Points, in no order, along strands that fork, close into loops and pass close to each other.
Points whose rows are less than 44.8 apart are linked; no others are. Some points are linked to none.
<513>: [  6   7  -8 -43  20 -21  19 -34   5  -7  -4  14  12 -23  -4  37  18   6]
<501>: [  4 -20   7  18 -25  13  -9  18  28   1   6 -24  -8  19   9 -20 -10   7]
<158>: [ 39   5  12 -18  29 -12  21 -11  -2 -24 -10  35   8 -29  19  25  17  16]
<76>: [-48  16 -11  14   9  11 -16   0 -39  28   4 -18 -22  27 -14 -22   4 -34]
<448>: [-26   4  -8  22 -18  11 -23  11 -17  17  10 -25 -10  24  -8 -18 -15 -16]
<569>: [ 17 -21  13   2  12   0  19   0  35 -14  -5   1  -2   5  27 -12  25  10]
<38>: [-33   8 -22 -52  -3 -19  10 -33   5  18   9  -4  14 -14 -28  37   3  -2]
<146>: [  4   1  15  52  10   8 -11  16  -3  -8 -11   6 -13  34  27 -43   9  -1]
<276>: [-29  -9 -10 -30  14 -10  15 -25  19  13   4 -17   1   4  -8   8  19  -9]
<474>: [ -3 -14  -3 -38 -13  -8  12 -16  34   6   8 -12   7 -14  -9  24   2   8]
<110>: [  4  -4  -5 -29 -17  -4   4  -7  11   2   6   0  12 -22 -13  26  -7   7]
<303>: [ 33 -14  20  41 -10   9  -7  33  19 -16  -9   4 -10  23  27 -31  -6  20]
<233>: [-29  10 -21 -52 -21 -15   5 -29   7  19  13   0  15 -22 -32  42  -6   5]
<33>: [-27  23 -17 -28  29 -14   9 -32 -30   6   0  12  12 -16 -19  19  15 -17]
<257>: [-42  -1 -14 -18  14  -3   9 -18  -4  21   6 -18  -6  11 -13  -3  15 -21]
<411>: [-40  16 -10  28 -10  13 -31   9 -41  30   7 -22 -20  32 -11 -22 -16 -30]
<238>: [ -2 -27   6 -10 -13   4  10  -2  45   2   5 -25  -3   8   7  -6   9   5]
<472>: [  5 -17   9  37 -24  15 -18  22  21   1   1 -22 -15  36  16 -34 -11   7]
<558>: [ 20  -8   7  23 -36  13 -22  34   7  -1   4 -13  -4   7  -2 -10 -35  15]
<71>: [  1  33   8  33  35  -1  -4   3 -47 -11 -10  26   5 -10   7 -14   8 -13]
<449>: [-13  10  -9   4  -6   3  -8   2 -19   5   6  -4   7  -5 -12   1  -9 -11]
<452>: [ 27  -8   8 -16   3  -4  13   0  14 -13  -4  12   6 -21   8  17   3  12]
<194>: [-14 -10   1  14   5   7   2   1   9   3   1 -15  -8  20   9 -22  13 -10]
<485>: [ 50  -9  18 -15  14  -7  21   3  11 -24  -8  32   2 -27  20  21   5  21]
<489>: [-12  -1 -10 -45  19 -19  19 -35  19   4   0  -3   8  -9  -6  25  20   0]
<315>: [ 35  -1   7  20 -37  11 -22  42  -8  -5   1   7   1  -9 -11   2 -47  21]
<81>: [-27  -4  -9   6 -19   9 -12   5  -2  18  13 -28  -5  18  -9 -12  -8 -14]
<35>: [ 39   9   6  21 -37   6 -26  46 -27  -5  -2  20   3 -15 -18   8 -57  21]
<413>: [  6   5  -7 -17 -10  -3   0  -3  -8  -4   3  10  14 -23 -14  22 -10   3]
<332>: [-24 -23   0   4  -1   8   6  -4  29  11   5 -28 -14  28   8 -23  18 -10]
<24>: [-40  -1 -13  -4   1   5  -2  -7  -8  23  10 -25  -9  18 -13 -11   6 -22]
<409>: [ 17  13  -4 -16   7  -7   6  -7 -18 -12  -4  25  15 -31  -5  25  -3   4]
<562>: [ -4   0   3  -1  24  -3  15 -12   1  -8  -3   4   2  -2  12  -6  21  -5]
<392>: [  3  35  11  48  27   0 -14  12 -49  -9 -13  23   1   1   8 -24  -2 -12]
<434>: [ -9  23  -7 -10  32  -9   9 -22 -31  -5  -4  18  12 -18  -6  11  14 -13]
<444>: [ -8  -9   5  43 -13  14 -20  15   7   5  -2 -20 -19  42  15 -39  -3  -6]
<539>: [-10  -2   3  17  19   4   7  -4   0  -2  -4  -2  -5  14  13 -21  21 -11]
<126>: [  2 -18   3 -21   2  -5  16 -13  34  -4   2 -12   2  -4   7   6  15   6]
<147>: [  9  -9   2 -11   6  -2  10  -4  13  -8  -2   0   5  -9   7   6   8   3]
<334>: [ 35  18   0  18 -27   5 -21  38 -39  -8  -3  33   9 -25 -21  15 -51  16]
<74>: [-34  17 -25 -44  12 -17   9 -35 -13  16   5   3  12 -15 -27  31   8 -10]
<234>: [ -3  27   0   9  35  -5   4 -11 -39  -9  -6  22   9 -17   0  -1  13 -14]
<130>: [  9 -23   8   1 -27  10  -2  13  36   0   8 -21  -3   5   4  -6  -8  11]
<553>: [ 28   6  -3 -44  13 -18  17 -28   4 -14  -7  28  10 -33  -1  46  11  14]
<143>: [ 47 -23  23  27 -24  12  -5  39  31 -15  -6   2 -11  10  16 -17 -22  28]
<470>: [-18  -3   2  35   0  12 -15   9  -4   8  -2 -15 -17  37  11 -35   6 -14]
<517>: [ 36  13   3 -19  15  -9  11  -6 -19 -19  -9  40  13 -38   3  32   0  14]
<39>: [ 19 -18  15  42 -14  11 -10  25  23  -9  -7  -6 -12  31  26 -35  -3  14]

A fork is a point with three links, a tip a point with one. Leave the first point through the second and follow the links. Name the first fork or tip that comes.
<233> / <38> => <392>
<143> / <303> => <472>
<71> / <234> => <233>
<110> / <413> => <147>
<334> / <35> => <558>
<485> / <158> => <126>
<558> / <315> => <334>
<81> / <24> => <553>

A piece is all that can be reached along the links. How many separate loops has the piece of each point below (a circle has one, a figure eight two, a Y none), and how many tips (points with one link)?
<238> => loops 2, tips 2
<38> => loops 0, tips 2
<411> => loops 0, tips 2
<315> => loops 0, tips 2

A tip is a point with one link. Name the tips that can be reached along the links from each point below, in the order of the rows.
<126> => <332>, <143>
<257> => <76>, <553>
<35> => <558>, <334>
<74> => <233>, <392>

Name the points in between on the shortest way along the links from the first point to the second, in order.
<392> / <434> => <71>, <234>
<413> / <194> => <110>, <474>, <126>, <147>, <562>, <539>
<501> / <452> => <130>, <238>, <126>, <147>
<434> / <233> => <33>, <74>, <38>
<81> / <76> => <448>, <411>
